A landscape with many valleys, sampled at points; each row gives a point and its height.
From any point a ball rolls to the lowest of the 2 points nearest to it. It stops when none of these is lower. Distance is the straight distance between rows; heights are no part of it.
Z86 height 2.69: [  7  20 -22  14  -9  12  13 -34  28   7  22  30  -7  -8   9  10  -5  18
  -1 -29  -4  43  16]
Z35 height 5.01: [-20   8  23   3 -15  12  -4  -8  21  -8   3   3 -18  -5  16 -25 -35   6
  -2  39  -8   9 -32]
Z492 height 3.64: [ -8   9   9  -4  19  23  -4  21 -34   8 -10 -31  25  12 -14 -20   9 -15
   2   8  -3 -15  12]
Z53 height 3.02: [ 15 -20   4  -8  26 -11   7  10   4   1  11 -19  38   7   6  -7  21  -4
  28   1  33 -15   8]
Z980 height 3.56: [ 18  16 -17  22  -4  17  -2  -8   8 -23   9   8  -4  -7  16  26  19   2
 -10 -34  -5  35  12]
Z446 height 2.03: [-14 -15  22  -7 -12  -4 -20   2  14   7 -16   0 -31  -7 -14 -14 -13   3
  13   1  15   0 -30]
Z905 height 4.20: [  3   4 -24 -18  -5  -8  14  19  -1   1  17  -6   3   3  -1  28   7  10
   0  16  19 -21 -17]
Z704 height 2.93: [-13  -7 -17  -8  19  12 -11  -8 -29  -4  -8  11  20  40  15  -4 -30 -22
   2   7 -34 -11  19]
Z166 height 3.09: [  7  16 -12  25 -13  11 -14 -36   6  -9  14  13   4 -15  12  18  -3   8
  13 -23 -13  42  30]
Z810 height 4.59: [ 22  -9  13 -13  -7   8   8  -8  -2  -3 -21  -9   8  10 -38   0   1  -2
  32  10   1 -50  -3]
Z617 height 4.99: [-23  18 -13 -11   8 -20  24  -6 -11  -5  14  11 -21  -1 -22  -8 -18   8
  -4  -2   0 -17  16]
Z735 height 2.40: [-12  -1  -8 -17 -11  10  18  -7  24   7  -1   5 -41  -2  -7   1 -26  14
  -3  17   8   9 -27]
Z320 height 3.06: [ 17 -37 -12 -10   7 -21   3  -1  36  12   5  -7   0   0   0   3 -10   9
  28   5  35   5  -6]
Z458 height 4.79: [ -4  19 -25 -16  -8 -29  18   6   5 -11  15   3   1   6   3  11  11  28
 -27  12   9 -20  -8]
Z44 height 3.95: [-28   4 -32   5   9   5   7 -12 -23 -15  -7  26  16  19  -5 -11 -24  -7
   2   6 -21 -13  25]
Z11 height 1.55: [  8 -13  23   2  10  37  -4  -3   6   5 -15  -7 -14   5   1   5  26 -16
   7 -43  -4   7  24]
Z338 height 7.70: [-21  14 -40  -4   5  -6  19   8 -28 -15   8  10  26  19   5   5   3   4
 -14   6   0  -4   4]
Z662 height 6.50: [-23  18 -28 -20  33 -10  19 -14 -10   1  13  -1  -7   9  14 -19  -8  -6
  -1   0  -4  17  32]
Z394 height 2.14: [  6 -27  19   5  -7  20  -8   6   8   7 -23  -6 -31  -5 -12   7   4 -16
   8 -34  -9 -11   4]
Z143 height 1.74: [  2 -18  -2   1 -14  -1  -8  13  18   8 -27   7 -28  -7 -15 -11  13  -4
   3 -10   8  23 -30]
Z819 height 1.08: [ 14   0   2 -28 -21   2 -12   7  -5  28 -14 -22   8  28   1  -2   6  -1
   5   0  -2 -25   9]
Z557 height 2.67: [  0  -7   2  -1 -19  -8  16  -4  12   4 -19  14 -42 -14 -18  21 -15  10
 -12  11   4   9  -9]
Z164 height 3.18: [ 18  -6   2   0 -23  14   0  15  25   4 -24 -41 -21 -12 -16  13   2  14
  -2  13  -3  -6  -8]
Z878 height 3.30: [ 38 -18   9  -6  -9  19  12  -3  30  18 -11 -43   0 -13 -14   6  15  17
  12  14  19 -12  -2]
Z960 height 1.95: [ 19 -15  11 -17  17   1   7   5  11  14  -6 -27  26   8  -6 -17  44   5
   4 -17  26 -10   7]
Z696 height 4.72: [ 10  14  13  -9   7  -9 -15 -10  -8  -9 -11 -17   4   3   7  -7 -36  -6
   3  42 -27 -10   5]
Z872 height 2.07: [-32  12   3  17  -2   0  24  -1  12  15  22  16  -6  -9   0 -38 -26  11
 -29  -3 -19  34  -9]
Z486 height 4.64: [  6  21  14  23   7  13  -6  11 -26  -5   3  18  17  -4 -11  13  31  -6
  -3 -29  -7  -3  19]
Z210 height 6.58: [  1   9 -26  22   9   6  23   1 -26  -3  16  17  21 -18 -13  42  35   9
 -22 -20   5   2 -15]
Z161 height 2.11: [  7 -11  -1   2  -8  -9  -4  11   7   5 -30   2 -17 -20 -14  17  16  -8
 -23 -23   3  26  -6]
Z151 height 1.36: [ 11 -21   7   3  -7  13 -15  20  20  18  -2 -10 -14   5  12   1  28  -3
   6 -15  17  23 -27]
Z728 height 5.69: [-23   9  -3  -7  39  12 -15  -9 -34  -2   5  -7   9   0   3 -11 -10 -37
  15   7  -8  -6  18]
Z524 height 2.43: [  5 -15  18  -8   1 -21 -16  -7   1  15   8  -5  -8  -2 -10  -8 -13  -4
  28  11  27  -9 -18]
Z828 height 2.99: [ 24 -42  20   1   0  -6   9   4  20  10 -13 -21   9  -6 -11   5   9   6
   0  -2  22 -12  -8]
Z552 height 2.50: [  7   2   8  19  -1  -6 -16  -4  -8  -4 -12  25 -20 -24 -15  22  18 -11
 -16 -34  -4  25   3]
Z326 height 3.54: [ 23 -10 -14 -13  -4 -22  10   0  20  15  16  -5  -7   1  -4  23  -7  13
  15  18  30 -13 -18]
Z840 height 4.19: [  5   3  25  -9   9  14 -16   8 -19  14  -6 -44   7  11  -7 -12  -7 -15
  17  30   7 -13   9]
Z195 height 0.78: [  4   0 -14 -17  13  -2  -2  13   5  -6   5 -26   8   8  15   2  32   2
  -6 -17  17  -8   7]
Z222 height 4.60: [-21  16  -9  -5  -3 -14  -1  -4 -17 -10  -6  20   6  11 -20 -13  -8  -6
   7  -5  -8 -25  16]
Z577 height 7.20: [-14  16 -26   9   9  -1  19  11 -15 -20  14  -9  18   1   2  25  28   9
 -24  -4   4  -8 -19]
Z149 height 3.83: [ -9  -2  17 -13  -6  -8 -22 -18  -2  -2   0   5   1  -3   4  -1 -20 -12
  18   6 -12 -44 -10]
Z262 height 1.73: [-26   6  -5   9 -11  15  29  11  21  -1  15  12 -21  -5  13 -20 -16  18
 -24   2  -3  26 -32]
Z801 height 3.94: [ 12  26  16  36   0  -1  -8 -10 -15 -22  16  13  22  -8  -2  10  17   6
  -6 -16 -12  24  27]
Z110 height 1.52: [ -8  -9   3  -2   1  -7 -17   1  15  -8   2   9 -12   7  29 -11  -1 -11
  13 -13   2   6   6]
Z282 height 5.13: [-25   3  24   5   4   9 -18  -5  -5   0   2  -5 -14 -11  20  -8 -28 -13
  -2  19   1   5  -9]
Z667 height 1.80: [  3 -18 -19  -2 -11  11  -6  21  30   3 -12 -21   3  -7  11  -7  34  11
 -17 -23   8  28 -33]
Z211 height 5.30: [  7  30 -20 -10   2 -15  40   0  -6 -25  12  -7  -2 -11 -19  15   8  29
 -18  24  10 -23 -12]
Z902 height 4.89: [ 15  -9   6  -2 -15  -6   1   4  -1   2 -12   9 -10  18 -16  14   1  -1
  15  -5   2 -41   3]
Z900 height 2.39: [-22   9 -13  24  -8  17  21 -13  22   9  24  30  -7 -10   6 -11 -10  22
 -19 -26 -14  43  -1]
Z615 height 4.30: [ 17  15  24  -9 -21  10 -10  -5  -1 -12 -21 -14  -6  -1 -25   3  -3   2
  23  18 -20 -44  11]
Z920 height 1.33: [-20   5  -3   0  14  -6 -15 -17 -43  -3   9   9  23  16  12   9 -33 -21
 -15   7 -31   2  12]
Z972 height 1.69: [ 14   3  15 -21 -19  -7 -28  15   7   9 -16 -25   6  13   8 -14  -1  -1
   9  19 -13  -2  10]
Z743 height 0.79: [ 11  -3  20  17   8  23 -18  -1  13 -11  -9  11 -16   3  23   0   7 -21
  20 -31  -3  16  15]
Z103 height 3.12: [  3 -14  11  -5  13 -18  -2  -3  -3   5   5 -11  26   1  -2 -15 -10  -1
  38  21  23 -18   8]
Z825 height 6.16: [-28  14 -33 -13  35  12   4  -3 -24  -9   9  -5   6   0   5  -6   3 -26
  10  -6  10   6  23]
Z789 height 5.66: [ -2  19 -26  35   3  23   7   5 -29  -6   6  17  33 -11 -26  32  27   3
  -1 -32  -3   3  14]
Z471 height 2.70: [  3 -26  22   0  10   4 -15  -6   1  14  10  -3  14  11  29  -3 -23 -29
  18  15   2   2  -7]
Z533 height 5.32: [-24  17  16 -10  31  -5 -18 -12 -20  -9   6  -5  -5  -6  15 -18 -26 -25
  -4  16 -12  11  14]
Z915 height 3.38: [ -9  -7  19  -9  10  -9 -19  -7 -19   0  -6   7  17  22  21  -4 -23 -30
  12  10 -12 -29  -4]
Z427 height 2.56: [  8 -11  -5 -26  -3 -29  -8  10  24 -10  -7 -16  -7  -6   7 -24  18  18
  13   9  27  11  -9]
Z833 height 5.71: [  5  15 -27   1  10   8   0  16 -27   3  -5  27  16   6 -19  17  23 -16
   2 -27  12  -8  -9]
Z315 height 4.47: [ -6  19  11  -4   7   5 -14   1 -10  -9  -3 -35  -9  -7   2 -14 -15  -5
  16  30 -10 -10  16]
Z485 height 0.83: [  3  -2  -2  12   9 -10 -17 -24 -31   3   4  11  18   1  21  10 -28 -14
 -23   3 -50  32  20]
Z81 height 1.32: [-12   9  16  26 -14  -2  15   3   5  -2  13  30 -22 -10   7  -7   2  19
 -33   5  -7  17 -17]
Z581 height 4.11: [  0   0  26  -7 -22   2 -17  -7   1 -12 -16  -9 -23 -19 -15   4 -17   0
  -1   5 -12 -31  -4]
Z791 height 2.28: [-15   3   4  21 -10 -26  -8 -33 -28  17  25  14  25  -4   9  -5 -19  -3
 -15   5 -43  18  18]
Z757 height 2.45: [ -8   9  -2  -6  23  -2   5  21 -24 -14   5 -21  13  13  13 -13  22  -9
  -1  11  11  -5   8]
Z345 height 2.94: [ 12 -21  -4   3 -32   1  14  16  19 -10 -29 -12 -23 -18 -25  19  -3  13
 -21   9  -3  10  -9]
Z429 height 4.90: [ -2   4  10  -7  -7   9 -13  -9  19 -12 -12  -3 -10   2  27 -12 -46   6
  -2  46 -23  -1   2]
Z824 height 5.39: [ -5  14 -22  -9   5 -21  48  -6  -2  -9   5  16 -14 -16 -43   8  -5  10
 -25   6   6 -19  -1]
Z997 height 2.20: [ 11 -27  -7  -2  -6 -15  -4  15  36 -17 -11 -16  -3  -3  10 -14  30  14
 -14  -6  20   4 -26]
Z954 height 2.08: [ 12 -25  12   6   4   3 -23   4  18  19   6   4  14   8  27 -14   2  -6
  23  -2  10  13   6]
Z768 height 2.58: [ 14 -48   9  10   2   0  -6  11  30  22   1 -12  21  -6  15   1  -1   8
  18 -15  34   2  -2]
Z184 height 3.25: [ -2  11  10  23  -6 -20   3 -15 -14  -6  20  25  17   0  12  -5   6   2
 -14  -8 -31  33  28]
Z348 height 2.09: [ 32   1   8 -14 -22  10  -9  11  31  10 -19 -32  14  10  14 -19   9  23
  12  29  -2  -7   0]
Z448 height 2.66: [ -5   3  18  30  -9 -15  -8 -13 -14   0  14  36  -7 -21 -18  15  -4   1
 -21 -27 -12   5   7]
Z160 height 5.19: [ 26  10  11   0   1  11  -5  16 -28   4  -6  16   6  -1 -13  22  35 -13
   6 -25  13 -10  -5]
Z47 height 6.15: [ -3  24  -8  -8   7   1 -14   3 -27  19  16  37  -2   3  -7  16   7 -17
  10 -13   0  -3  -8]
Z126 height 2.06: [-25 -19 -15  -8   3  12  32   6  28   4   5   8 -28   2  16 -11  -4   8
  -6   5  16  22 -34]
Z661 height 8.09: [-13  22 -34   2  -1 -12  35   0 -22  10  22  34  27  30  -4 -17  -9  13
 -23   9 -11 -13   7]
Z508 height 2.41: [ 23 -15   1  -6 -20   9   3  13  42 -12 -17 -34   6   0  11 -21  19  26
   5  14  10   4 -23]
Z488 height 2.01: [ -1   6  13  15  -5 -19  13   2 -11  -3  10  26 -22  -5  -3  24  -2   7
 -25  -2  -5 -10  -6]

Where does a ball stop that starts at each point below?
Z810 | Z743
Z533 | Z195
Z338 | Z485
Z833 | Z485
Z47 | Z485
Z662 | Z485

Call two points neighbours if one is among the 2 nearest of the other. Go from one point of each pair to the other, from neighbour to neighbour, staying as low as possible. Name the highest point that can't be avoided.
Z262, Z143 | Z448
Z81, Z195 | Z103
Z819, Z151 | Z508
